Each row is a point on a tangle of strands that fork and nearly touch. The rows are in no order.
Points whose rows are less than 6.37 apart are linked; no others are. Some points are linked to none.
(872): [-2.202, -0.953, -3.702, -0.220, -0.779, -1.201, -1.530, -1.919,  1.811,
 -0.033,  2.436,  3.424,  0.584,  0.947,  3.576, -0.543,  1.073,  0.617,
  0.852, -0.822]
(128): [-1.652,  1.672,  1.531, -0.942,  5.106, -0.448, -4.183, -0.455, -2.027,
  3.894, -2.363, -0.832, -3.286, -0.804,  0.266, -0.292, -0.811, -0.929,
  1.787, -1.625]
(132): [ 0.220, -0.091,  1.753, -0.262, -0.975,  0.918,  1.665, -2.595,  5.098,
  1.746,  0.623,  0.256, -1.639,  2.541, -2.895, -0.429, -3.622,  2.561,
 -3.476,  2.489]
(386): [-0.587, -1.972,  2.400,  1.379,  2.620,  0.939, -0.606,  1.803, -1.570,
  2.847,  1.849, -4.304, -3.466, -0.651,  0.486, -1.055, -1.967,  0.610,
 -0.373,  1.806]
(1072): [-0.797,  0.525, -1.875, -1.175,  1.912,  0.860,  0.807,  0.930, -1.418,
 -1.383, -0.211,  1.586,  1.346, -2.337, -4.176, -0.411,  1.141,  0.683,
 -1.927, -1.033]
(575): [ 1.826,  1.512, -1.718,  0.266,  2.812, -2.296, -1.215,  0.921, -0.974,
 -2.352, -2.368,  2.808,  2.388, -1.972, -0.332, -0.779,  1.225,  0.247,
  1.045, -3.570]
(109): [ 1.522, -0.846,  1.480,  0.150, -3.474,  0.782,  3.836,  0.454,  2.187,
 -1.328, -0.129,  1.580, -0.898,  3.622, -0.260,  2.027,  0.708,  1.036,
  0.450,  1.348]
(392): [-1.378,  0.500, -2.367, -1.088,  1.780, -0.738, -0.797,  0.697,  0.756,
  1.366,  1.952,  2.448, -4.520,  1.411,  1.464,  0.185,  0.675,  0.074,
  0.150,  0.942]
(232): [-1.416,  1.679, -2.459, -0.795,  0.604,  1.726,  0.769,  2.314, -1.982,
 -2.053, -1.041,  0.946,  1.892, -1.175, -1.800, -0.234, -0.605,  1.248,
  1.419, -2.378]
(431): [-0.437,  1.784,  2.343,  1.474, -2.795,  1.947,  2.344,  0.253, -1.123,
 -1.145, -1.689, -1.842,  4.231, -0.961, -2.320, -0.752,  4.044,  0.685,
  0.067, -1.281]
(613): [-2.385, -1.002, -0.343, -3.225,  3.150,  0.498, -1.477, -3.217,  2.001,
  1.399,  0.973,  0.745, -2.504,  2.217,  1.605,  1.827, -0.123, -0.542,
 -1.737, -2.745]
(524): [-0.336,  2.949, -0.045,  0.004,  0.268, -0.782, -0.918,  0.024,  0.098,
 -2.117, -1.556, -0.888,  4.594, -2.037, -1.725, -1.565,  2.391, -0.122,
 -2.973,  0.641]
(571): [ 1.477, -2.079,  0.180,  1.182, -0.620, -0.920,  0.137,  2.564,  0.390,
 -1.504, -0.075,  0.490, -0.306,  1.513,  4.900,  1.034, -2.401, -2.594,
  3.810,  1.940]
(739): [-0.571,  1.756, -2.612, -2.032,  0.551, -0.306,  1.637, -1.653,  3.029,
 -0.413, -0.952,  1.693, -3.733,  1.417,  0.337,  1.608, -1.136, -2.211,
 -0.469, -0.336]
(410): [-2.153,  0.872,  0.766,  1.527, -2.500, -0.808,  1.968, -1.616,  2.064,
  0.461,  0.120, -3.035, -0.718,  0.837,  1.048, -0.365,  0.268,  0.191,
 -1.364,  1.889]
(782): [ 1.409, -0.088,  1.325,  1.227, -0.569, -0.079, -1.605,  2.252, -4.442,
 -0.742, -1.188, -0.594,  3.618,  0.014,  1.577, -1.681,  2.192, -0.144,
  6.330, -1.793]
(296): [-2.002, -3.208,  3.041, -1.474,  3.362,  0.096,  0.259, -3.893,  1.517,
  1.801,  1.836,  0.215, -2.823,  2.151, -1.819,  0.805, -1.746,  3.141,
 -2.727, -1.187]
(1192): [ 2.608,  1.414, -1.272, -0.573,  0.226, -1.345,  1.135,  3.908, -1.736,
 -0.473, -2.725, -0.704,  2.201, -0.264, -1.304, -0.911,  0.149, -0.756,
  2.560,  0.565]
(512): [ 0.231,  0.597,  1.854,  1.322, -4.752,  2.690,  2.960,  2.221,  2.557,
  1.859, -0.525, -1.348,  0.715,  1.716, -1.180, -0.595,  1.156,  2.029,
  1.768,  2.599]
(740): [ 2.440,  0.918, -2.074, -1.467,  1.219, -2.279,  1.688,  2.969,  0.405,
  0.435, -2.292, -1.119, -1.029,  0.477,  0.734, -0.118, -1.518, -1.709,
  0.955, -0.058]
(951): [ 1.357,  0.452, -0.050,  0.028, -2.631,  0.725,  3.155, -0.316,  3.168,
  1.678,  0.128,  0.671, -0.935,  1.349, -3.343, -0.153, -2.385,  2.122,
 -1.042,  3.334]
(1077): [ 1.412, -2.448,  2.428,  2.365, -0.122, -1.750,  0.314,  1.150,  1.220,
  1.711,  1.888, -0.397, -2.038,  1.219,  0.136, -1.206, -3.066,  2.237,
 -0.761,  6.011]
(886): [ 2.155,  0.127, -0.214,  0.081, -3.254, -1.161,  2.576, -0.774, -0.487,
  0.994,  0.108,  1.689,  0.296,  0.285, -3.970,  0.909,  2.228,  0.098,
  3.189,  2.691]
(349): [-1.623,  2.394, -1.458, -1.141,  4.122,  0.256, -4.503,  1.037, -0.247,
  2.168, -1.395,  0.332, -2.921, -0.456,  1.082,  0.021,  0.574, -1.025,
  0.092,  0.191]
(1171): [-3.914,  1.929, -1.091, -0.394,  1.680,  2.543, -1.973, -3.475, -0.395,
  0.002,  0.917,  0.789, -3.480, -2.091,  0.424,  0.361,  0.438, -1.075,
 -0.851, -3.504]
(29): [ 1.996, -2.284,  1.119,  1.935, -3.208, -1.967,  2.030, -1.415,  2.195,
  2.820,  2.482, -0.885,  1.123, -1.027, -3.086, -0.902,  1.024,  2.345,
 -0.751,  2.814]
(1208): [ 0.409,  0.758, -0.970, -2.097, -3.694, -0.088,  0.946, -0.282, -2.033,
 -1.025, -1.503, -1.581,  4.463,  1.369, -0.114,  0.296,  2.374, -1.532,
  2.221, -1.422]
(1235): [-1.217, -1.407,  0.522,  0.106,  0.878, -1.089, -0.432, -1.773,  0.355,
 -0.496,  1.359, -1.024, -3.163,  1.911,  3.156,  0.446, -3.048,  1.023,
 -0.015, -1.650]
(1307): [ 0.539,  0.184, -1.546,  0.059, -1.071,  1.524,  3.090,  3.483,  0.584,
  2.169,  0.214, -1.108,  0.571,  0.150, -3.210, -1.287,  1.019,  2.283,
 -0.206,  0.516]
(46): [ 0.667, -0.900, -0.466, -1.955, -3.635,  0.197,  2.261, -1.556,  0.395,
 -0.571,  1.015,  4.143, -0.139,  1.883, -2.308,  1.797,  2.295, -1.548,
  1.325,  3.360]
(281): [ 1.107, -0.830,  1.113,  2.404,  0.329,  0.372, -0.160,  4.425, -3.784,
 -1.110, -0.602, -1.281,  2.312, -1.642,  0.793, -1.493,  1.150, -0.469,
  4.448,  1.205]
(1259): [-1.160, -1.871, -3.057, -1.385, -1.490, -0.383,  0.979, -1.062, -0.526,
 -0.387,  2.455,  3.573,  1.616,  1.294,  1.061, -0.427,  1.986,  1.198,
  1.377, -1.820]
(1001): [ 0.532, -0.232, -1.730, -2.269,  3.215, -1.549, -3.302, -0.163, -1.062,
  1.519, -0.832, -2.779, -1.504, -0.643,  2.197,  0.992, -2.425, -3.325,
 -0.688, -2.770]
(707): [-0.805, -0.630, -0.463, -2.609,  3.226,  0.459,  0.480, -2.636,  3.383,
  0.833, -0.272,  2.839, -4.122,  1.603, -1.044,  1.720, -0.656, -1.260,
 -1.346, -1.531]
(935): [ 1.339,  3.110, -2.912,  1.400,  0.976,  1.413, -5.207,  0.448, -3.227,
  0.317, -0.129, -0.535, -0.135, -2.652,  4.617, -0.969, -2.336, -2.394,
 -0.911, -4.165]
(685): [ 1.434,  2.780, -1.199,  0.454, -0.863, -0.667, -0.548,  0.707, -2.799,
 -2.653, -1.851, -1.109,  2.954, -1.518,  2.016, -0.752, -0.697, -1.735,
  0.597, -3.845]
(987): [ 2.220,  0.119,  1.835, -2.555, -2.093,  1.692, -3.253, -1.942, -3.592,
 -1.444, -1.860, -0.677,  4.344,  0.547, -1.982,  0.114,  4.715, -0.694,
  4.211, -2.549]
(855): [-1.081, -0.799, -1.183, -1.765, -1.639,  2.560,  3.490, -0.503,  1.890,
 -1.996,  0.749,  3.633, -0.501,  0.334, -2.204,  1.749,  1.730, -2.071,
 -0.537,  1.354]
(373): [-0.116,  1.052,  0.540,  0.353, -1.696,  2.465,  2.646,  3.645, -0.212,
  1.103, -1.146, -0.403,  1.461,  1.717, -1.636, -0.765,  2.609,  1.383,
  3.481,  1.008]
(494): [ 0.318, -0.083,  1.408,  0.865, -0.481,  1.594,  1.477, -1.491,  4.112,
  4.114,  1.547, -2.673, -1.023, -2.823, -4.329, -1.243, -0.416,  2.001,
 -2.875, -0.876]
(118): [ 0.292,  3.303, -1.337, -0.989,  1.491, -0.736, -3.755,  0.266, -3.264,
 -1.510,  1.124, -0.355,  1.807, -1.917,  1.205, -1.286,  1.512, -0.618,
 -4.086, -1.944]
(1170): [ 0.511,  0.950, -0.142,  1.259,  0.096,  2.260,  1.908,  1.189,  1.419,
  2.075,  0.311, -1.108, -0.331, -2.669, -4.804, -1.134,  1.454,  1.952,
 -2.577, -0.669]
(1108): [ 0.815, -0.842,  3.985,  2.930, -2.592,  1.402,  0.631, -0.048,  3.579,
  2.219,  2.288, -1.607, -1.721,  2.576, -0.235, -1.772, -3.705,  4.136,
 -3.509,  2.076]
(472): [-0.293,  1.219,  1.171,  0.785,  2.219,  0.638,  0.066,  3.362,  1.144,
  1.387, -1.224, -4.650, -2.312,  0.148,  2.341, -0.988, -1.257, -3.354,
  0.040,  2.788]
(1272): [ 0.000, -1.349, -0.673, -1.895, -3.106,  0.951,  0.632, -1.806, -1.617,
 -0.221,  1.475,  3.148,  1.495,  2.222,  0.209,  0.321,  3.321,  0.415,
  4.866, -2.031]
(292): [ 0.640,  1.385, -0.803, -1.816, -3.176,  1.172, -1.696, -1.712, -2.947,
 -2.312, -0.917,  1.236,  5.567,  0.073,  0.309,  0.285,  3.154, -1.469,
  2.523, -3.132]
(994): [-0.842,  3.121, -0.007, -1.063, -1.035,  0.205, -1.244, -1.784, -1.203,
 -3.122, -0.133,  2.546,  5.630, -2.510, -1.728, -1.360,  4.005, -2.420,
 -2.342,  0.203]
(647): [ 0.663,  0.241,  0.361, -0.136, -1.036,  0.612,  2.422,  2.802,  1.901,
  0.473, -0.668, -0.213, -2.465,  2.069, -0.574,  0.350, -3.078,  0.526,
 -0.003,  4.104]
(948): [ 0.718, -2.251, -3.334,  0.136, -0.914, -0.478, -1.459,  1.856, -2.946,
 -1.040,  1.205,  1.396, -0.251, -2.216,  1.857,  2.109, -1.212, -1.274,
  1.734, -0.364]
(369): [-0.868,  2.871,  0.524, -3.105,  4.175, -0.222, -3.464, -2.892, -0.569,
  2.151, -1.735, -0.514, -0.954, -0.889, -2.349,  0.982,  1.012, -2.071,
 -2.888, -2.599]
(588): [-0.055,  0.564, -4.005, -1.478,  0.855, -0.327, -2.681, -0.089, -1.715,
  0.436, -0.513, -1.223,  0.773, -1.915,  3.403, -0.149, -3.179, -2.320,
 -0.831, -4.707]
(1227): [-0.254, -2.113, -0.231,  0.333, -1.131, -0.583,  3.180, -0.352,  1.243,
  0.530,  2.487, -0.364,  0.432,  0.391, -0.464,  0.061,  4.345,  1.051,
 -1.385, -0.820]
(764): [ 0.541,  3.402,  1.490,  0.045, -1.251,  0.342, -0.724,  1.082, -2.922,
 -1.437, -0.826, -0.674,  5.187, -1.074, -1.677, -1.878,  4.034,  1.094,
 -0.919,  0.016]
(1233): [ 1.554,  3.760, -1.052, -2.115,  1.441, -0.013, -1.506,  0.459, -2.245,
 -2.163,  0.950,  2.357,  2.999, -1.467, -1.198, -1.707,  2.776,  0.016,
 -3.807, -2.479]
(1304): [ 1.062,  0.218,  0.261, -0.340, -0.416, -0.611,  0.889, -0.846, -1.491,
 -0.068, -0.860,  1.966,  3.431,  0.835, -2.338, -1.310,  5.652,  1.010,
  3.658, -2.472]
(1136): [-2.644,  2.617,  2.113, -2.062,  3.447,  0.306, -2.978, -2.440,  0.361,
  4.259, -2.321, -1.186, -2.892,  0.269, -1.313,  1.738,  0.592, -1.343,
  0.064, -1.066]
(502): [-1.901,  1.655,  0.466,  1.828,  1.695, -0.315, -2.082, -0.492, -0.883,
 -0.831, -2.079, -2.357, -1.691, -2.286,  0.004,  0.243, -1.354, -0.698,
 -0.209,  1.031]
(287): [-0.308, -2.551, -2.323, -0.013, -0.072, -1.588, -2.618, -0.921, -1.721,
 -0.521,  2.332,  0.404, -2.421, -2.584,  2.042,  2.351, -0.413, -1.850,
 -1.125,  1.527]
(758): [-1.116, -1.175, -1.777, -1.454,  1.872,  1.296, -3.288,  0.438,  0.659,
 -1.792, -0.252,  0.216,  0.589, -2.593,  1.628,  2.892,  0.281, -2.544,
 -3.001, -1.634]
(684): [ 0.064, -0.784,  0.665, -2.945, -1.750,  2.147,  0.067, -2.663, -1.122,
  0.092, -0.497,  1.831,  2.804,  2.585, -3.633, -0.303,  4.870,  0.358,
  5.023, -1.835]
(1140): [ 0.487, -1.856, -2.217,  0.543, -0.666, -2.462, -2.995, -0.708, -1.118,
  0.146,  2.365,  1.281, -2.783,  0.142,  4.546,  0.538, -2.715, -1.497,
  0.990,  1.369]
(379): [ 0.619, -3.699,  4.477,  1.153,  1.204,  0.296,  0.907, -2.051,  2.192,
  0.746,  1.976, -0.529, -2.156,  2.849, -0.732,  0.652, -1.905,  3.933,
 -4.394,  0.345]
(37): [ 1.797,  1.832, -0.937, -1.256,  1.898, -1.852, -0.211,  0.390,  0.163,
  0.169, -2.822, -3.074, -1.942, -0.080,  1.079,  0.730, -0.713, -3.144,
 -1.067, -1.435]
(704): [ 0.434, -1.019, -3.800, -0.773, -1.344,  1.032, -0.537, -0.794,  1.592,
 -1.741,  0.514,  3.898,  1.418, -1.126,  1.732,  1.989,  0.311, -2.758,
  0.261, -2.737]
(319): [ 2.928, -1.932,  1.568,  2.621, -1.575, -0.900,  1.410,  1.835,  2.599,
  3.878,  1.719, -1.814, -1.118, -0.654, -1.203, -1.984, -3.713,  2.456,
  0.349,  3.974]
(620): [ 1.433, -0.812,  4.194,  2.455, -4.913,  1.902,  3.085,  1.627,  0.789,
  0.586,  0.068, -0.906,  0.693,  3.011, -0.096, -0.709, -1.825,  2.124,
  2.331,  4.351]
(955): [-0.951, -0.305, -1.680,  0.428, -3.197, -2.901, -1.461, -1.494, -0.486,
 -1.284, -0.432,  0.437,  1.623, -0.476,  2.712,  0.708,  0.353, -2.047,
  2.421,  2.196]
(1286): [ 1.016, -1.326,  1.468,  2.153, -0.899, -0.657, -1.665,  0.769, -0.200,
 -3.425,  0.463,  3.016, -2.292,  4.459,  3.892,  0.075, -5.538,  0.402,
 -0.937,  1.065]
(15): [-1.833, -1.071, -2.914, -1.813,  0.721,  1.907,  1.551, -0.855,  0.066,
 -2.155,  1.427,  3.563,  0.276, -1.909, -2.658,  0.850,  0.617, -1.443,
 -1.410, -1.241]
(1022): [ 2.815,  1.726, -0.196, -1.355, -1.032, -0.194, -1.209,  2.692, -3.665,
 -1.330, -3.565,  0.964,  3.992, -0.516, -2.489,  0.504,  2.034, -1.058,
  2.910,  0.845]
(88): [ 0.364,  0.805, -0.790, -0.096,  3.518,  0.019, -0.353,  1.134, -0.538,
  1.485, -0.205, -1.064,  0.741, -2.667, -4.798, -1.256,  0.930,  2.456,
 -3.036, -0.428]
(453): [ 1.099,  0.859, -1.045,  0.861,  1.002, -2.725,  0.680,  0.441,  0.598,
  1.521, -0.994, -0.443,  1.540, -1.543, -2.046, -1.389,  2.799,  0.836,
  0.106,  1.214]
(493): [-1.939, -1.328,  3.926,  0.999,  0.824, -0.545, -1.131, -3.245,  1.098,
 -0.289,  0.659, -1.591, -2.819,  2.825,  2.810,  0.672, -3.531,  1.987,
 -1.747,  0.972]
(438): [-0.480, -0.301, -3.492, -1.855,  0.662,  1.333, -1.858, -2.139,  0.919,
 -1.821, -0.114,  2.425,  1.422, -2.851,  0.554,  1.278,  0.827, -4.343,
 -3.054, -3.624]
(477): [ 1.386, -2.529, -0.032,  1.719, -1.300, -1.998, -1.240,  0.045, -0.491,
 -1.868,  0.895,  2.525, -2.165,  1.509,  5.168,  1.632, -4.209, -0.507,
  1.900,  1.554]
(416): [-0.258, -0.844, -1.015,  1.672,  2.699, -1.520, -1.039,  0.835, -1.239,
 -0.919, -0.560, -0.941, -0.323, -1.825,  3.163, -0.185, -0.693, -0.237,
  1.597, -3.309]
(11): [-3.070, -0.852,  1.874, -1.513,  3.200,  0.803, -0.807, -2.887,  0.156,
  4.284,  1.480, -2.224, -2.512,  0.689, -1.673,  0.045, -0.484,  2.288,
 -1.680, -1.200]
(777): [-1.818, -1.783,  1.327,  0.503, -0.090,  1.826,  1.779, -2.782,  2.566,
  1.917,  1.893, -1.894, -1.838, -1.012, -2.763,  0.085, -0.304,  1.877,
 -3.673,  0.278]
(757): [ 1.055,  0.369,  0.390,  1.424,  2.613, -0.652,  0.395,  2.116, -1.206,
 -1.258, -1.193, -1.436, -1.058, -2.821, -0.084,  0.481,  1.537, -0.149,
 -0.787, -2.603]
(1262): [-1.177, -0.774,  2.448,  2.348, -1.554, -0.653,  0.819, -0.501,  0.776,
 -3.675, -0.326,  1.698, -0.391,  3.432,  3.400,  0.109, -4.486,  1.952,
  1.097,  1.380]
(385): [-0.493,  1.514, -0.567, -0.179, -0.222,  2.360, -0.717,  4.362, -2.198,
 -2.925, -2.704,  0.532,  3.874, -1.172,  0.625, -0.104, -0.116,  0.372,
  2.499, -1.539]
(505): [ 0.542,  1.115, -1.544,  0.745, -1.123, -1.060, -1.742,  0.050, -2.131,
 -1.926, -0.303,  3.270,  1.159, -2.544, -0.291,  0.998,  3.252, -1.002,
  2.128, -0.294]
(879): [ 0.933, -1.335,  0.666,  0.652,  1.533, -0.334,  1.211,  3.024,  0.303,
 -0.743,  0.474, -1.651, -2.269,  1.875,  3.264,  0.069, -4.510, -2.313,
  1.768,  3.207]
(368): [-2.530, -2.930,  1.324, -0.535,  2.315,  0.817, -2.291,  0.598, -1.621,
  1.405,  1.578, -3.920, -2.371,  0.030,  2.967,  0.879, -2.361, -0.654,
 -0.987,  0.543]
(1302): [-0.714,  1.553,  1.159,  2.304, -1.458,  1.933,  2.119,  1.118,  0.992,
 -2.157, -3.090, -1.941,  1.818, -2.151, -2.054,  0.516,  1.111,  0.497,
  0.509,  0.296]
(509): [ 0.211, -1.770,  2.997,  1.816,  2.953,  0.283, -0.470,  1.480, -0.216,
 -0.620,  1.000, -0.184, -3.568,  3.233,  2.460, -1.309, -6.100,  0.213,
  0.814,  3.326]
(1067): [-1.341, -1.590,  3.240, -0.964,  0.208,  3.019,  0.592, -3.407,  3.765,
  3.632,  1.297, -1.193, -2.325,  0.617, -4.047,  0.980, -2.972,  1.818,
 -3.665,  1.521]
(766): [ 3.144, -1.089,  0.131,  1.362, -1.813, -1.613,  1.529,  1.012,  1.407,
  2.926, -0.092, -1.870,  3.251, -2.570, -3.921, -0.960,  1.853,  1.390,
 -0.158,  1.650]
(925): [-4.111,  1.308, -0.434, -1.144,  2.087,  1.936,  0.241, -1.985,  0.580,
  1.799,  1.175, -1.371, -3.000,  0.163, -0.920, -0.796,  0.770,  0.926,
 -1.966, -2.057]
(1205): [-1.040, -1.174, -0.299,  0.585, -2.403, -2.292, -0.070, -1.066, -0.026,
 -1.059,  0.688,  0.950,  0.127,  0.664,  1.121,  0.869, -0.182,  0.222,
  1.111,  4.759]
(1083): [-1.105, -0.770, -1.441, -1.429,  3.208, -1.874, -0.297, -0.490,  3.528,
  0.465, -0.918,  0.225,  0.521,  0.641, -0.052,  0.179,  1.383,  0.182,
 -1.287,  0.313]
(4): [ 0.069, -1.447, -0.156,  1.611, -0.253,  1.168,  1.201,  4.054, -2.579,
 -1.117, -0.286,  0.387,  0.422, -1.882, -1.270,  1.131,  1.406,  0.776,
  2.010,  0.646]
(1275): [ 0.255, -1.145, -0.678,  0.249,  1.802, -1.003,  2.085,  1.076,  0.075,
 -0.154,  0.778, -0.691, -0.894, -0.316,  0.700,  0.286,  2.975,  0.719,
 -1.062, -2.876]
(949): [ 0.998, -0.957,  0.615,  1.105, -4.367, -1.321,  1.947, -1.095,  0.472,
  1.178,  1.705,  0.293, -0.421,  0.655, -1.555, -0.187,  1.189,  1.241,
  0.891,  5.004]
(294): [ 1.158, -2.871,  2.944,  1.923, -0.246,  0.021,  0.083,  0.458,  3.113,
  4.178,  2.207, -3.567, -1.389, -0.349, -1.114, -1.427, -3.441,  3.620,
 -2.350,  1.843]
(668): [-1.154,  1.158, -3.724, -1.589,  2.108,  1.413, -2.875,  1.087, -0.162,
  0.942,  0.602,  2.678, -3.519, -1.187,  1.317,  1.067,  0.406, -1.460,
 -0.389, -2.057]
(92): [ 0.370, -0.339, -0.857, -0.831, -1.976, -0.739,  3.295, -2.238, -0.154,
  0.025,  1.909,  0.247,  2.629,  0.095, -1.154, -0.552,  4.419, -1.599,
 -0.267, -1.880]
(79): [-3.031, -1.535, -0.316, -1.241,  2.274,  2.289, -4.233,  1.377, -0.738,
  0.140,  0.086, -2.789, -0.626, -1.611,  3.435,  2.019, -1.037, -1.566,
 -1.735, -1.887]
(594): [ 0.204, -1.064, -2.126, -0.704, -1.534, -0.317,  1.603, -1.765,  1.826,
 -2.171,  0.263,  3.522, -1.764,  1.063,  1.383,  2.510, -1.203, -1.626,
  0.737, -0.721]
(336): [-0.854, -2.016,  2.126,  0.410,  1.470, -0.359, -2.003, -0.024, -0.484,
  3.364,  2.519, -1.969, -3.633,  1.047, -0.041, -1.105, -3.296,  1.586,
 -1.358,  4.956]
(1258): [-1.161, -1.850, -0.621, -1.554,  0.749, -1.692,  0.880, -2.978,  1.377,
 -0.071,  2.372,  0.976, -1.689,  2.665,  1.438,  0.476, -0.296,  0.363,
 -1.811, -1.237]
(956): [-1.063,  1.662, -1.869,  0.087, -1.545, -0.028,  0.649,  0.023, -0.740,
 -2.186, -1.782, -1.046,  0.717, -0.909,  2.412,  0.687, -2.576, -1.765,
  1.112, -1.588]
(112): [ 0.054, -0.019, -1.601, -0.943, -1.572, -1.811,  2.322, -0.502,  0.503,
 -1.422, -1.859, -1.086,  2.737,  1.248,  0.906,  0.358, -0.637, -0.575,
  1.472, -0.600]
(810): [ 1.018, -1.236, -0.202, -0.306, -0.888, -0.007,  1.857,  1.647,  1.040,
 -1.621,  0.338,  1.719, -2.641,  2.544,  1.382,  2.271, -1.917,  0.216,
  0.345,  1.927]
(1161): [ 2.008,  2.412,  1.071,  2.101, -0.762, -2.204, -0.123,  2.047, -1.342,
  1.310, -0.838, -0.769,  2.019, -1.157, -0.732, -1.895,  5.812,  0.225,
  1.613,  0.640]
(122): [ 1.209,  3.202, -0.726, -2.173, -0.817,  1.744, -1.615, -1.268, -1.919,
 -3.413,  1.278,  4.663,  5.133, -2.217,  0.044, -1.387,  2.872, -2.169,
 -3.515, -2.189]
(246): [ 0.739, -2.214, -2.038, -0.154, -1.054,  0.647,  0.308,  3.747, -2.232,
 -0.963,  0.170,  1.681,  0.698,  0.076,  1.657,  1.769,  1.016, -0.077,
  3.717, -0.452]
(1057): [-0.805,  3.319,  1.171, -0.437,  2.977, -0.108, -3.062, -1.002, -1.259,
  0.179, -1.941, -2.803, -0.843, -2.601, -1.439,  0.329,  0.273, -1.220,
 -3.161, -0.726]
(121): [-0.438, -1.283, -0.166,  0.299, -0.378, -0.829,  2.609,  2.193,  0.808,
 -0.675, -1.493, -3.034,  2.006,  0.812,  1.314, -0.861, -2.601,  0.501,
  0.657,  1.714]
(209): [ 1.285, -0.061, -2.837,  0.884,  1.492, -1.941, -1.643,  2.091, -0.679,
 -0.224, -1.088,  2.262,  1.584, -0.666,  3.043, -0.773,  0.691,  0.520,
  3.207, -3.277]
(201): [ 0.234, -1.632,  3.001,  2.584, -1.757,  0.114,  2.917, -1.390,  1.705,
 -0.843,  1.683, -0.928, -2.139,  2.074,  0.003,  0.395, -2.727,  3.380,
 -2.238,  1.703]
(1103): [ 3.148,  3.643, -0.335,  0.201, -0.514, -1.355,  0.402, -0.134, -3.133,
 -2.692, -2.595,  1.638,  2.999, -1.521, -0.650, -0.810,  0.958, -0.532,
  2.144, -3.720]
(161): [-0.400, -1.846,  4.882,  1.595,  1.179, -1.171, -1.299, -1.446,  1.004,
  0.904,  0.321, -1.612, -1.422,  4.434,  1.614, -2.132, -5.257,  2.667,
 -2.356,  3.187]
(636): [-0.023, -0.492,  1.238,  0.854, -2.181,  1.215,  3.658, -1.444,  4.424,
  0.458, -0.658, -0.079,  1.473, -0.885, -3.791,  0.170,  0.121,  1.328,
 -1.382,  1.853]
(381): [-0.566, -0.064,  1.075,  1.691, -1.235,  0.109,  3.398, -1.383,  2.540,
 -1.496, -2.345, -1.244, -0.121, -1.591, -2.144,  1.975, -0.614,  0.238,
  0.225,  1.462]
(1289): [-0.850,  1.378,  0.535, -0.732, -1.442,  0.684,  2.203, -2.690,  0.207,
 -1.710,  0.127,  1.840,  3.821, -1.490, -2.122, -1.986,  5.333, -3.137,
 -1.790, -1.221]
(1207): [-0.995,  0.259,  0.553,  1.835,  0.141, -0.536,  0.728,  1.660, -1.195,
 -0.519, -1.360, -2.952, -0.032, -1.869,  0.333, -0.879, -1.836, -0.298,
  1.318,  2.476]
(437): [-2.211,  1.080,  0.478, -0.013,  0.627,  1.018,  0.010, -1.300,  1.863,
  0.210,  1.761,  1.452, -6.015,  1.977,  0.800,  1.323,  0.432,  0.595,
 -1.746,  1.366]
(645): [ 2.770,  3.924, -2.327,  0.191,  0.313, -1.639, -4.793,  0.224, -3.299,
 -0.751,  0.187,  0.836,  2.128, -2.653,  3.494, -1.702, -0.489, -1.667,
 -1.451, -2.670]
(851): [-0.191, -2.074,  5.631,  1.510,  4.549,  0.298, -1.262,  0.247,  0.566,
  2.384,  0.842, -2.030, -2.261,  4.259,  1.344, -2.129, -5.853,  1.293,
  0.052,  3.494]
(688): [ 0.852,  0.515,  0.293,  1.061, -0.725, -1.749,  1.286,  0.722, -1.802,
  0.382, -1.355,  0.078,  2.008,  1.212,  0.605, -1.497,  3.445,  1.368,
  5.840, -1.598]

A fork is a point with three links. Follow the links from the first point to the second and name the forks in between, in order.
(777); (1272) | (951) (810) (594) (477)
(416); (949) | (994) (951) (1170) (1072)
(524); (385) | (951) (1170) (1072)
(594); (994) | (810) (951)
(1286); (524) | (477) (594) (810) (951)
(688); (161) | (477)
(1077); (613) | (594)
(668); (416) | (112)

A fork is a point with three links, a tip a point with one. Leave the first point through the second and follow the links. Name the first fork or tip that comes.
(92); (1227) | (112)
(246); (4) | (872)
(379); (201) | (594)
(1233); (118) | (1022)
(386); (336) | (1171)
(112); (121) | (437)
(685); (1103) | (994)

Name the points in between on the shortest way along the links from the first point to the second, in order.
(201); (704) | (1108) (294) (319) (1077) (336) (386) (368) (79) (758) (438)
(645); (29) | (118) (1233) (122) (994) (524) (764) (431) (1302) (381) (636) (951) (132) (1067) (777) (494) (1170) (88) (1072) (15) (855) (46) (886) (949)
(524); (575) | (994) (1289) (92) (1227) (1275) (757) (416) (209)
